Points, in no order, along strands that fork, close into loops and pass close to each other.
Two points are linked if the straight distance between their rows is under 36.6. Some points are linked to none.
K_156: [ 36 -28   1   5   0  13   2  -6 -32   3  12  -6  -4   9  -2 -28 -16  -7
 -15   8 -23  11]
K_43: [  1  17 -18  26  -8 -26 -13 -14  -4  14 -12  15 -14   2   6   2  11   8
   8 -11 -23 -25]
K_463: [ 43 -25   6  -5  -1  12 -13   7  -1   8  11 -42  11  -9 -20   9 -13  -1
   8  29  -3   1]
K_107: [-25   4  -4  31 -20  -8  10 -19 -20  18  -6  32   2  -7   9   5   5  11
   7  11 -16 -23]
K_146: [-28  10   7 -16  -4 -11  26   2   5   1 -25  -3  10 -33  18   9  10  14
   4 -30  17 -13]
K_676: [  1 -16   7 -13   4  -9  -1  24 -16 -16  -1 -11  -1  29  13 -20  22 -22
 -32  10  11  18]
K_284: [ 41 -20   3   3   1   8  -5 -12 -22   5  15   2 -12  10 -12 -32  -5  -5
  -3  23 -24   6]
K_806: [-16  -7  -7  -9  11  -2  27   8 -14 -16  18   6   6   0  -4   1   1 -29
 -24  -9   2  12]
K_582: [-27   9  13  -9   1   0  36  10  13  -2 -25   3  13 -24  17  17   8  16
   1 -21  19  -7]
K_857: [ 46 -19   5  19   0  22  -9 -17 -10  13   3  -4  -7   6  -5 -32  -7   4
   0   2 -25 -15]
K_981: [ 11   5  -5 -37   2   6 -12  24  25  -3  -2 -13   8  28   2 -14  14 -13
  11   1  32  10]
K_803: [  7  -7 -16 -14 -11  16   7  -1 -15   6  -5  -5   1 -12  12 -17  -2   7
  -3 -28 -19 -31]
K_56: [ 42 -16  -2  14   1   2 -22 -23 -14  10  14  -7 -18  -5 -26 -18 -12  -5
   0  40 -27  -6]
K_55: [ 12   3   1   8   6   1  -8 -10  15  -5 -13   1  -4   6  -2   6   5   5
  -1 -22 -11 -15]
K_12: [ 38 -26   3  -5   3  11 -11 -12 -19  -3  17 -19  -3   0 -21 -11 -19  -9
  -6  27 -14   7]
K_93: [  0 -17  -1 -10  -3  18 -15  32  23   7   1 -34  -5   3   4  14  -8 -21
  12   5  28  17]
K_193: [  3   2 -17 -23  15 -17 -15  -6  12 -11  22  11 -10  15 -26  -2  19 -19
  14  13   3  22]
K_812: [-18  13 -11 -17   8   9  19  32   7 -16  -2  -3   6  -8  10   7  -4 -20
  -5 -11  34  -1]
K_655: [  9  10 -16  13  10 -20 -15  -6 -19 -17  12  31  -4  -3 -16  -3  17 -25
   0  23 -25  21]
K_416: [ -1   2 -18 -37  -6  -7   2  12 -10   8  -7   0   5  -8  12 -27   7   8
   1 -31  11 -21]
K_476: [-22   3   3  16   3  -6   3 -17   3 -11   6  32  -7   4  -9  12  16   3
   9  15  10  -4]
K_653: [-13 -26  24  30   0  21  12 -31 -19  -6   6  11  10 -16  -7  15 -18   7
  -7  29   2  -1]
K_407: [-34  -4  26  11   0 -13 -10 -18  18   6   9  23  14   8 -17  21   2   4
   4  23  15   9]
K_960: [ 15   5  -9 -17   1   7  12  23 -24   2 -10 -18  -3  22  23 -35  13   4
 -16  -8   5   0]
K_111: [-14  16   3  30 -21 -14  -2 -26 -14  21 -12   0 -11  -6  12   4 -13  30
  -4 -20 -29 -30]
K_919: [ 31 -27  -4  11  -1  28   4  -6 -32  -3  11  -7   1  -2  -1 -21 -24  -7
 -15   0 -23   1]
K_342: [ 19  28  -1  -6  14 -17 -15  -4  24  24 -20  -1 -14  14  -6 -19  10  20
  -1 -33 -15 -15]
K_68: [-33  15  19  -6   8 -17   5  -7  24   1 -10  31   4   6  -8  17  18  19
  -1  -5  20   0]
K_443: [ 14  -3   7 -10   4  -3   5  19 -18  -7  -4 -22  -8  32  13 -29  20 -16
 -23   7   9  18]
K_675: [-12  -3 -21 -14  -4 -12  20   7 -24   1  18  19  -5 -11  -1 -13   9 -17
 -13 -15 -25  -3]
K_639: [  9  -8 -19 -18 -11  15  10   7 -27   5   0  -9   2   2  20 -28  -1   7
  -9 -20 -16 -19]
K_247: [-11 -14  -2  -5  -3  15  -7  26  18  -5   8 -30  -5  -6   3  24  -8 -27
  12   8  31  16]
K_732: [ 22  -8 -10  12   9 -28 -30 -15  10   9  17 -19  -4   2 -36  13  16   7
  13  41   1   0]
K_587: [ 24  19   4  12   9   3 -11  -9  15  14 -19 -13  -6   7   3  -8  -7  17
  -4 -31 -28 -12]
K_626: [-13  10 -21 -10  15  -8  13  -8   0 -14   8  24 -11  -1 -11   3  18  -4
   5  -9   7  -5]
K_124: [ 10 -25   7  -9  -3  14 -14  24 -23  -6  10 -28   6   0   1  -5 -20 -24
 -20  25   2  28]
K_766: [ 30  22  14   4   9   2 -17  -9  27  15 -16 -15  -8  16  -5 -18  -2  11
   0 -23 -21  -3]
K_548: [ 37  -9   9   5   4  10 -15 -11  17   3  -8 -10  -1  10  -6 -14  -3   0
   1  -8 -13  -8]
K_620: [-30  26  18  20  -1   6  10 -15   1  31  -9  16  17  -2   3   7 -31  31
  -6 -10  -6  -9]
K_475: [  2 -11  14  11 -11  20  10  12  18 -12  -9 -17  -9 -13  15  27 -21 -10
   6  -8  10   9]
K_289: [  1  14 -15  20   6 -24 -17 -12 -22 -24  14  29  -3  -5 -17   6  13 -20
   6  36 -12  22]
K_47: [ -2 -12   8   9   3 -20 -24 -20  11 -11  14 -12   2   4 -21  23  11  10
  12  21  12   6]
K_810: [ -6  -5  -7 -18  12 -14 -15 -12  20 -19  20  -7   3  10 -25  17  22  -9
  20   9  22  14]
K_285: [ 32 -16  -6  10  -1  23  -2 -12 -19  11   4   0  -7   5   4 -31  -5   7
   0  -6 -30 -16]
K_718: [-34  -2  30  -2   4  -8  -2 -16  26  -4   6  17  18   5 -16  25   9   8
   4  16  21  12]
K_624: [ 41 -27   2  11   1  11 -15 -21 -19   1  12 -18 -10  -8 -25  -4 -22  -2
  -3  31 -23  -6]
K_431: [-22   8 -18 -22  14  -8  28   9  -2 -17  11  15   3  -2  -6   1   9 -15
  -9 -15  21   3]
K_323: [-16  12  -5  34 -28 -21   9 -17 -14  23  -4  38  19  -8  14   4  -4  10
   9  17 -21 -19]
K_496: [ 17   5   3 -22  -7   9  -9  38  34  12 -23 -12  -7  17  19  -7   1  -3
   2 -17  18   1]
K_82: [ 20 -11  -1  -1  -6  33  -4  27   1   4 -12 -16  -4   8  24 -16 -14  -9
  -4  -4   8   1]
K_410: [-17   7  -6  -5   8  -6  20  -7   4 -11  -1  17   0  -7  -4  11  20   4
   2 -14  13 -14]
K_367: [  3  -2 -15  -7  -5   7   3  -5  -8   4  -8   0  -2 -12   4  -5   6   7
   0 -30 -13 -32]
K_891: [ 28  25   9 -14  11 -15 -17  -2  35  23 -15   2 -11  25 -12 -26  15  11
   2 -23 -11  -8]
K_635: [-11  -5   1  28   2  -2   0 -24 -22 -12  17  29 -11  -7 -12  10   0  -4
   6  34  -3   6]
K_851: [-34 -19  15  22   9  19  17 -22  -4   9  -4  28  21 -10  -1  13  -9   4
  -9  22   1  -4]
K_733: [-20   6   5  35 -10 -21   4 -18  16  25   4  45  21  -3  -4  15 -20  -7
   5  26  -7   4]
K_241: [ -7 -18   8   4 -10  17   5  18  18  -8   1 -28  -7 -13   9  29 -16 -18
  12   5  26  13]
K_855: [ 19 -16  -3  -4   9  -7 -23 -19   1  -3  18 -17  -5   1 -32   7   4  -4
  12  24  -2   4]
K_756: [-16   6   1  12  -8  -9   8 -16  -6   5 -12  10  -4 -11   4  12  11  19
  -2 -22 -11 -26]
K_95: [-36  -1 -12 -16  -2   2  45 -14 -28  -4   1  -2   2 -31  10  -4  -2  -5
  -8  -7  -4 -16]
K_538: [ 22  -3  -3 -27   8 -12 -15  -4   7   4  22  -1  -3  24 -25 -23  19 -13
  13  23   2  21]
K_940: [ 31 -12  13  32  -4 -13 -28 -24   2   7   0 -37  -8  -6 -21  17 -18  20
  -8  29 -21  -8]
K_215: [ 18  -2  -2  -9  -1  13  -6  15  24  -7 -11  -9   3   4   7   5  -4  -9
   4 -17   7   0]
K_34: [-18   7  36  15  -3   3  -8 -11  15  -7  -2  -2  10  -3  -5  23 -12  20
   0   4   3  15]
K_791: [  3  -8   6  -3   5  24  -4  39 -15 -10  -7 -24 -15  12  25 -23  -2 -14
 -19  13   8  22]
K_962: [-24  17  15   8  -5  -9  16 -13   0   8 -18   9   1  -8   8  14   6  27
  -5 -22  -3 -15]
K_417: [-21 -11   7  10   2  26  42   1  -4 -14  -7   0  13 -20  21  17  -8  -3
  -3   7  15   0]
K_964: [-13   4  -6 -23 -17   0  13  13  -1   3 -20 -13   5 -37  22  -5  -6  -3
   4 -39  11 -24]
K_375: [-18  13 -13  -3   8 -24 -16 -14   8 -23  17  27  -9  10 -21  13  28 -11
  21  27  13  16]
K_280: [-20  17   1  17 -32 -22  -1 -26 -19  21 -19  11 -17 -11  16   1  -9  21
   1 -12 -27 -33]
K_540: [ -6   4 -20 -20  14 -17   7   6   2 -16  20  26 -10   8 -16  -3  17 -25
  -3   1  -3  21]
K_302: [-28  -6   7  -4  10  13  33 -12   1 -24   7  11  13  -5  -1  15   2  -6
  -3  15  22  12]
K_441: [ 37  -7  -4  -1   3 -11 -24 -12  -8  11  22  -5 -12   2 -32 -21   8  -8
  10  43 -20   8]
K_903: [-23  -4   6   0   9   4  20 -18   0 -25  14  15   3   0 -10  14   7  -4
   3  15  19  10]
K_231: [-23   0  -2   7   9  -4   8 -19  -4 -19  16  26  -8   0 -13  11  13  -5
   7  20  11  12]
K_825: [ 13 -10   2 -10  -6  15 -12  24  28  -3  -7 -21  -3   3   9  11 -10 -18
  12  -5  14  11]
K_870: [-10   9 -24 -39  15 -18  10  20   4  -9  11  20   1  14  -8 -14  16 -14
  -9 -17  23   7]
K_469: [ -7   4 -20 -37  -5 -10   7  24 -23   5  -1  -3   2   5  18 -33  10   4
 -12 -23   8  -9]
K_314: [ 25  23   6  11   8  13  -9   2  15  12 -23 -20  -9  -1  10  -3 -18  21
   1 -34 -28  -4]
K_21: [ -5   2 -15 -20  -8  16   8  35 -11   3  -7  -8   8 -13  22 -13  -5  -6
  -6 -23  13 -18]
K_748: [  0  -9 -13 -30  10 -15 -10   3   5  -9  27   4  -2  18 -21  -6  12 -25
   2   9   7  28]
K_192: [ -5   9  14  -7   6 -19 -22 -10  33 -13  -1 -13   1  15 -13  19  13  11
  12  -6   8  14]
K_912: [ 13  -5 -18 -20   4   0  11  12 -18   6   6   5  -3  22   9 -33  13   1
 -14 -11  -8   2]
K_357: [-32  -9   3   6   1  17  40 -19 -20  -2  -5   7  11 -21  11   8   4  12
  -5   3  -3 -18]
K_600: [-16  10  -9 -15  10   7  24  10   3 -22   5   2   7  -4   1   8   0 -18
  -5 -10  26   2]
K_505: [  5   4   1  19   3 -48 -38 -13  22  14  16 -16   0  15 -24  18  11  24
  11  26   8  21]
K_27: [-23  -7   7   3   7  20  36   1   2 -21  -3   0  14 -14  13  18  -9 -10
  -1  12  24  11]
K_591: [ 10   3 -23  -6   9 -10  -4   5 -11   0  11  27 -10   3 -10 -18  16 -14
   1   4 -28   8]
K_86: [ 19 -22  10  18   0  -3 -19 -22  -6 -11   9 -26   1 -10 -23  27 -10  12
   1  29  -6  -6]
K_321: [ 17  32   9   8  11  -9 -30 -22  30   6  -9 -27 -10  19 -10  -6  -9  21
   9  -5  -7  10]
K_501: [ 19 -22  -9  12  -6  34  11   2 -33  -2   9 -11   5  -7  14 -16 -22  -6
 -12 -11 -23  -7]
K_526: [-11   2 -13 -23  -8  12   8  34 -26   1  -5 -15   3  -8  28 -24  -7   0
 -15 -19   4 -17]
K_167: [-29   7  17  26  -4 -18  -4 -20  19  22   7  33  17   7 -12  16 -21  -3
   2  22   1   8]
K_477: [  1 -16   1 -10   2  13  -7  17 -12 -13  16 -23   8  -4  -2   4 -19 -29
 -10  15  11  25]
K_615: [ 14  -1  -8 -18   3  14   0  17  13  -9  -5  -4   8  11   7  -6   1  -7
  -1 -17  14  -5]
K_352: [ -5   7 -10  25   3 -12 -10 -19 -21 -18  13  32  -8  -5 -15   7   6 -11
   8  34  -6  14]
K_567: [ 24 -13  -2 -16   4  11  -9  -4   0  -3  12  -8   2  14 -10 -16  -4 -12
   1   8   2  11]
K_751: [ -2 -17  -3  -7   3  -1   7   6 -15 -17  19   1   5   5  -7  -3  -8 -32
 -22  -1   1  22]
K_307: [-15  -9 -15  -9   4 -10  26   8 -19  -6  19  17  -1  -4  -1  -5   8 -24
 -19 -14 -14   5]
K_391: [-17   5   2  31  -8 -11   1 -17  -4   1   2  39   0   3   0  11   7   5
   7  19   1  -8]
K_755: [ -7  11  12  15 -12  14  16   0  -5   5 -23 -16  -4 -25  20  16 -12  24
  -1 -33 -23 -14]
K_579: [-13  29 -12  19 -30 -38  -5 -19 -14  26 -15  15 -13  -7  17  -4 -10  27
   8 -15 -25 -24]
K_994: [ -9  -4   1 -18   5  -7  -5  -4  19 -25  16 -13  13   4 -16  26  15  -8
  19   6  31  16]
K_148: [-25   2   5  24  -8  -5  13 -20 -13  11  -8  20  -2  -7   5  11   8  17
  -1  -6 -10 -24]
K_166: [ 37  20  21  -8   3  -4 -14  -3  34  16 -14 -12  -7  23  -8 -26   8  10
   4 -16 -13  -4]
K_159: [ 52 -16  21  11  -7  17 -11 -15  -1  11   1 -14  -6   8  -6 -30  -7   4
   3  10 -14 -12]
K_771: [ -1   4 -22 -13   2  -5   1  -5  -5   5  -1  13  -8  -8  -5  -6  15   4
   3 -22 -10 -23]
K_399: [-25   1   5  -2  -1   9  43  13   5  -4 -20  -2  10 -27  24  17  -1   3
   2 -14  19 -11]
K_788: [-19 -14   2  18   2  25  39 -21 -24 -10   2   4   9 -20   7   9  -6   4
  -6   4  -6 -10]
K_813: [ 10   6   3  12 -11  18  11   5   0   5 -20 -19  -4 -22  21  10 -15  12
  -1 -40 -27 -18]
K_606: [-22  23  27  25   1   3   0 -14   8  13  -6  15  10   5   1  11 -23  26
  -7  -5  -1   3]
K_478: [ 41 -12   0   7   0   3 -21 -19  -6  10  13   1 -16   5 -23 -30  -1  -6
   7  31 -20  -1]
K_883: [-33  -2  -5  22   3   2  23 -19 -25   2   5  36   1 -13   2   4  10   3
   3  23  -7  -3]
K_421: [ 13  -4  -7  17  11 -42 -33 -13  19  10  15 -14  -3   8 -29  21  23  11
  16  36   7   9]
K_698: [-24  -9  14   7  -1  22  41   4   6  -7 -18   3  17 -22  21  21  -4   8
  -1  -1  10  -5]
K_479: [ 39 -20  15  24  -3   3 -24 -24   1   1  -4 -32  -5 -11 -20   8 -21   5
  -4  20 -22 -11]
K_26: [-23  21  -1  24 -23 -29  10 -12  -1  36  -6  40  16  -4  12   5 -12  16
   7   7 -20 -12]
K_149: [-17  12  27  20  -1  -2  -4 -14  10  -3  -8  12   6   5   0  17  -8  22
  -5  -3   2   3]
K_404: [ 24  -8  -7  -4  -7  27   4  21  -3   4 -12 -11   6   5  20 -15  -6   0
  -2 -19  -3 -12]
K_29: [ -6 -11  -2  11  -9  30  16  32   9   5 -10 -14 -14 -15  24  11 -21 -14
  -3 -20  13 -13]
K_644: [ 16 -10  -7 -15   5   7  -1   8  -8  -5   9  -3   2  24   1 -22   0 -13
 -11   2   2  15]
K_246: [ -6 -10   0 -19   6   8 -12  27  -6 -15  15 -21   7   7   0  -1  -8 -29
 -12  14  17  29]
K_694: [-19  -1  -7 -16   6  20  -4  39  14 -14   5 -13  -2   1   9   3  -7 -28
  -1   4  33  15]
K_312: [-11   2  12  46 -19 -20   0 -20   3  22   8  42  15  -4   0   9 -26   1
   4  26  -9   0]
K_827: [-17  23 -26   5  -6 -14   5 -12 -35  -3   3  28  -5 -21   0  -4  17  -9
   5   8 -33 -10]
K_165: [-12  11   2 -18 -10  -8  15   9   4   2 -23 -11   2 -34  17   6   3  10
   4 -44   8 -19]
K_785: [ -8  -6  -4 -20   2  19 -11  34   3  -9   9 -20   0   8   8  -4  -6 -24
  -5   9  25  23]
K_317: [ 21   8  -1 -12   0  12   6  24 -16  -3 -11 -23  -9  28  20 -33  14  -8
 -15   4  13  10]
K_329: [-11 -22  19  38  -5  12   4 -30 -25  -2  10  23   1 -15 -10  13 -18   5
  -4  37  -1  -3]
K_380: [  4   0   6  21   2 -18 -24 -23  15  -7   0   2 -11  11  -9  13   1   8
   6   6  -3   0]
K_186: [ 10 -10   3  22   0  16   4 -19  -5 -15  -3  -2  -2  -9  -2  12  -7   1
  -3 -10  -8 -11]
K_304: [ 12   3 -12 -25   5  11   1  23   1  -4  -6  -3   6  22  13 -23   5  -4
  -8 -10  17   0]
K_866: [-16   5 -12 -26  10  -2   9  37 -12  -9   6   2   9  11  10 -16   6 -15
 -26 -14  16   6]
K_566: [  7 -14  10   0   7  -9 -10  14  17  -9  10 -32  15  -9 -14  44   6   8
  22  11  21  24]
K_84: [-38 -10  10   4   5  12  30 -14  -5   7 -18  14  23 -20  14  15   2  19
  -8  -2   0 -16]
K_169: [-38  12  22   0  10  -3  16  -4  11  18 -19  22  20  -7   2  16  -1  25
  -8 -11   5  -2]
K_200: [-24   0  11 -16   4  -4   5  -8  23 -25  11   6  10   6 -15  24  19   0
  14   9  35  12]
K_754: [ -8  -2  -6   3 -11  20  26  27   4   3 -15 -11  -3 -24  26  11 -15  -8
   2 -24   9 -18]
K_168: [ -6 -12  -4   5  -5  33   7  34  10  -3  -5 -16 -15  -9  21   8 -21 -22
  -3  -8  19  -2]
K_491: [ 10  13  -1 -19   1  -1   2  32  28   5 -25  -7  -1  -2  14   4  -1   1
   2 -38   9  -3]
K_276: [-11 -13  12  36  -3  -1  -2 -28 -15  -7  10  23  -5  -6  -8  13  -7   4
   2  28   1  -5]
K_998: [  4   9 -23   5   8 -15  -4   2 -19  -9  12  34  -4  -3 -10  -6  20 -21
   0   5 -32  10]
K_290: [-33  16   9  18 -14 -20  11 -16  -6  36  -9  26   8  -3   8   5 -13  26
   0  -4 -14 -16]
K_16: [ 17 -19   3  -3  -1   9 -11   6   7 -11   7 -34   9 -12 -11  28  -8  -7
  14  14  12  12]
K_561: [ 12   8 -15  18   3 -24 -31 -18  14  -3  -1  15 -13  13 -12   1  16  -8
  15  20  -5  -3]
K_997: [ 38 -20  15   9  -8  19 -15  -2  11   1 -10 -27   0  -7   0   2 -22  -5
   3   3 -13   1]
K_306: [ 23   9  10 -19  -2   9  -8  30  38  13 -22 -16  -9  14  13  -7  -6  -1
   8 -21   2  12]
K_612: [  0   1 -28 -24  -4  -7  -2  -3 -16  10   1  15 -11 -10  -1 -22  12   5
   5 -20 -20 -23]
K_423: [ 15 -18 -14   3  -9  26  11  -5 -33   5  10  -7   2  -6  12 -22 -14   1
 -11 -17 -33 -14]
K_864: [  3  13  -3  10  -8  -7  -9 -17  -5  18 -20 -10 -11 -10   7  -2  -3  20
  -5 -38 -32 -30]
K_793: [  0   0  -7 -11   6  24  -2  44  -9  -4  -8 -16  -9  11  27 -23  -1  -7
 -14   1  15   6]
K_861: [-33  25   7  -3   4 -35  -1  -3  20   9  -9  44   0  11  -9  14  23  14
   5  -1  20   0]
K_797: [  7   7 -14 -42  11  -2  -7  15  20  -9   6   4   5  28  -8 -16  15 -11
   3  -4  24   9]
K_370: [  6 -18   8  -7   1  18  -9  29 -21  -7   3 -25  -3  10  15 -15  -9 -19
 -22  18   7  26]
K_173: [-21   7 -14  23   2  -3  14 -16 -26  -5   7  30  -9 -11   0   3  14   0
   7  12 -12  -8]
K_691: [-18   5  -7 -12   4  18   8  38  16 -11  -3  -9  -4  -6  13   8  -6 -24
  -2  -7  32   0]
K_955: [ -8   2 -13 -34 -13  -4   3  15  -7   3 -14  -8   7 -24  18 -19   1   0
   1 -39  14 -25]
K_187: [  2 -10 -13 -27   8 -24  -4  11   4 -12  22  24  -7  19 -16 -10  20 -31
  -7   8  -5  31]
K_840: [-16 -21  14  30   3  26  25 -28 -22  -8   3  12  10 -18   3  11 -10   8
  -6  16  -2  -6]
K_988: [-35  23  23  -6  11 -13  10  -5  19   9 -16  25  12   2  -4  15   5  25
  -6 -12  15   2]
K_424: [  6   7  -7 -28   0  11  -6  42  23   5 -17  -8   0  17  18 -12   7  -7
  -2 -11  31  -1]
K_4: [ 53 -15  20  -2 -11  13 -12 -14  -5   9   8 -22  -5  11 -13 -27  -3   4
   6  21  -4  -6]
K_882: [ 35 -20   3  -7   1  13 -13  -8  -7  -1  10 -16   2   5 -13 -15 -13  -8
   1  15  -4   6]
K_118: [ 14  10  -4 -24   3  11  -1  26  -1  -3 -10 -16  -3  30  17 -27  14  -5
  -7   5  24  12]
K_446: [ -4   8 -21  34  -5  -6   0 -16 -28  -4   5  25  -8  -8   1   3   9  -5
   9  16 -21  -9]
K_722: [ -5 -23  -6 -16   2 -16   3  25 -12 -12  11   8   3  27   5 -17  18 -27
 -31   1   7  15]
K_429: [ 28 -10 -10   2   9 -17 -29 -17   2   8  20 -13  -9  -1 -35  -3   8  -4
  14  40  -9   2]
K_949: [-26  15 -19   6  -1 -13  23 -11 -33  -4   7  28  -7 -22   0   0  19  -6
   0   8 -24  -4]
K_575: [ -4   2 -27 -20  -4  -8   5   4 -25   7   8  20 -11 -11   0 -22  12  -4
  -2 -11 -32  -9]
K_830: [-15   7 -14 -17   5  -5  23   2  -3  -7  -2  10   3 -16  -1   3  13   0
  -1 -24  18 -19]
K_51: [-13   5  36   9  -3   0 -13  -2  19  -5   6 -16   9  -8  -8  30 -12  23
  11   9   6  23]
K_846: [ 26  22  12 -15   3   7 -12  15  39   9 -20 -21  -8  13   6  -6  -8   7
  12 -24  -7  14]
K_58: [-36  -1  14 -10   7  -4   6 -15  20 -16   9  25  12   7 -15  19  19   3
   9  22  27  10]
K_239: [  1  11   8  15   3 -33 -36 -20  23   6   8 -16  -4  19 -17  15   3  24
   9  14   3  18]
K_216: [-20   8 -18 -36   1  -6  13  29 -18  -1   5  -1   8 -11  15 -23   3  -8
 -12 -27  16 -11]
K_768: [-11   3  -8 -17   6  17   0  43 -10 -10  -1  -7   1  10  18 -15  -3 -14
 -21  -6  16   8]
K_965: [  9 -19  -2 -10   4   6   0  15 -17 -10  13  -5   4  16   4 -16  -7 -22
 -24   1  -1  20]
K_939: [-20  21  -5   2   3 -31 -11  -5  21  -6  -5  37 -10  16 -10  15  28   7
  13   7  20  -2]
K_657: [-21  19  19  13  -8   9  21  -5  -7  12 -23  -6   4 -21  17  13 -14  37
  -3 -25 -14 -10]
K_838: [ -1  16  19  15   4 -16 -32 -17  17  -2   2 -25   0  11 -11  16 -10  28
   7   7   1  18]
K_504: [  2   7  18   5  -3   6  -5   2  26 -14  -8 -19  -7  -5   7  25 -10   9
  11 -10   3  20]
K_435: [ -2  28 -19  19 -20 -40 -13 -14  -6  21 -19  13 -16  -3  11  -3   3  18
  11 -16 -24 -24]
K_925: [ 27  -8  14   9  -3  13 -11   0  20  -6 -15 -24  -7  -6   4  10 -19  -4
   6 -10  -9   6]
K_848: [-35  25  21  11  -2   9  15  -9  -4  25 -21   5  16 -15  12   8 -20  36
  -5 -15  -8  -9]
K_331: [ 16 -14   2  16  -8  27   6  11   8  -7 -10 -17  -1 -13  16  13 -20  -9
   3 -16   0  -2]
K_365: [ 31 -26   3   0  -1   8 -13   9   4   0   5 -42   8 -14 -15  28 -14  -3
  12  20   3   6]
K_313: [ -7  -8 -11 -21   6 -13  11  24 -13  -6  13  11   4  18   6 -17  11 -20
 -25 -12   2  11]
K_74: [ 14  10  19   9   5  -8 -26 -12  21  -4  -5 -33  -2   0  -7  16 -10  20
  13  -1  -5  19]
K_839: [  7   2   1 -29  -5  13 -15  34  28   5  -9 -20   0  23  13 -12  11 -13
  10   3  30  10]
K_44: [ 44  -3  12  -8  -7  -7  -8 -11 -10   7  22  -4 -20  21 -18 -39  15  -2
  10  29  -7  13]
K_57: [ -7  -9  28   6   0  -6 -12   5  17  -9   9 -24  17 -11 -14  40   1  19
  16  15  14  23]
K_425: [ 35 -21  11  14   0  16 -16 -17   2  -6  -4 -20  -1 -11 -10   4 -21  -2
   3   7 -15  -4]
K_378: [ 12  -5 -11 -16  -3  -6  15  15 -30   4  -1  -9  -8  24  18 -35  18   0
 -20 -10  -6   1]
K_405: [-35   3  17  -1   5   3  29  -7   6  10 -21  16  20 -18   9  15   5  25
  -8  -9   3 -11]
K_996: [ 51 -14  19 -10 -13   9 -12  -2 -11  12  15 -36   2   9 -17 -22  -2   4
   9  29   3   3]
K_805: [ 15 -16  -2  -5   5   4 -14 -16   0 -16  13 -15   3  -4 -19   9  -6 -10
   7  12   6   4]
K_33: [ 46 -16  12 -11  -6  15 -12  10  -8  13  13 -41   9   3 -17  -6  -6   2
  10  32   3   3]
K_556: [ 12  26  -6  11   8 -16 -15 -11  15  19 -21  -3 -13  12  -1  -8   3  20
  -2 -30 -23 -16]
K_906: [-13  18 -14  -2   9 -22 -10  -7  15 -17   6  32 -12  11 -14  11  28  -4
  17  10  15   3]
K_818: [-37 -11   4  20   5   9  20 -21 -14  12  -2  36  13  -9   1   7   3   7
  -1  23  -4 -11]
K_910: [ 19  -7  -1   4  -6  22   5  13   7   1 -13 -10   4 -10  17   1  -9  -2
   0 -28 -11 -15]
K_879: [ -4  22 -26  28  -6 -10  -4 -13 -37  -8   6  27   1 -12   1  -3  12 -10
   5  15 -33  -6]
K_273: [-12   3   7  44 -17 -17  -2 -18  -2  15   4  36   5   4   4   9 -10  10
   3  17  -8  -7]
K_740: [ 19  12   3   8  -4  19   4  13  11  11 -24 -21 -13 -13  21   5 -22  15
   3 -38 -27  -6]
K_23: [-24   5 -17 -30  13 -21  21  23  -7  -8  14  17   3   2  -4  -8  14 -22
 -17 -19  15   5]
K_325: [-30   9  29  16  -3 -13 -11 -19  21  18   9  18  16   8 -18  18 -16   7
   0  16   8  14]
K_217: [  1 -18  -4   2  -5  37  -4  38   6   7  -8 -18 -16   3  25  -7 -16 -12
  -4  -2  18  -1]
K_327: [  1  22  -6  21  -1 -21 -10 -16   3  14 -15   6 -13   7   3   4   1  22
   0 -24 -22 -18]
K_589: [ 27   3  18   9   0   3 -22  -7  22  -1 -10 -35  -5  -4  -6  10 -16   8
   9  -4 -14  13]
K_841: [ -4   1 -14 -11  13 -21 -22 -15  16 -17  18   9  -9  12 -25  10  26 -10
  21  18  12  12]
K_69: [ -2   4 -12 -11  -3  13  16  27   5  -1 -13  -8   4 -18  18   5  -5  -6
  -1 -28  14 -18]
K_837: [ 25  35   8  -5  11   8 -12   3  34   7 -20 -22 -13   6   1  -4 -13  17
  13 -24 -10   9]
K_263: [  2   5 -19 -42  14 -14   0  17  11  -7  10  16  -1  28 -10 -18  18 -13
  -6  -6  17  13]
K_929: [ -6  -7   7 -11   1  -9  -7   9  26 -19  12 -24  17  -2 -10  35  14  -3
  22   6  30  23]
K_134: [ -9  11 -22 -10  15 -11   5  -1  -4 -13  15  30 -13   3 -14  -1  20 -13
   4   0  -4   8]
K_144: [  6  27  -9  31 -20 -45 -17 -11  17   4   1  38  11  15   7   2  -1  13
  11  15  -6   4]
K_249: [-17   8 -22 -28   4  -6  19  10 -10  -3   5   4   5 -16   3 -11   7  -8
  -6 -28  15 -16]
K_387: [-27  23  10  18  -9 -15   6 -15  -7  23 -10  14   1   1   6   8  -7  33
  -5 -17 -10 -15]
K_494: [-22 -21  32  27   2  18   7 -25  -2   0  -3  16  20 -13  -6  17 -17   6
  -9  25   4   1]
K_816: [ -3  -3 -16 -29 -15   7   9  17 -36   3  -7 -17  -1  -3  29 -33  -5   7
 -16 -18  -7 -16]
K_487: [ 15 -14 -18   4  -5  18   1 -13 -23  11   5   2  -6  -4   5 -23  -3   5
  -2 -15 -36 -25]
K_349: [  9 -14   1  -5   1  12  -5  -2   3 -22  11 -21   8  -8  -8  18 -10 -15
   8   7  15  13]
K_772: [ 15  -1 -17 -26   6   3   5  11  -6   5   1   6   2  19   5 -28  11   1
  -5 -17   3  -7]

How many points has the smallest loop of links through each point below? Write none if it is on no loop.
K_840 => none
K_827 => 5
K_107 => 8
K_429 => 21

A piece is two or more points that can be reached from each other along the links. Count, over all rows, the pieces, the separate loops (a circle has one, a figure eight two, a Y none), the forks (points with three links) and the tips (points with one).
pieces => 3
loops => 6
forks => 10
tips => 4
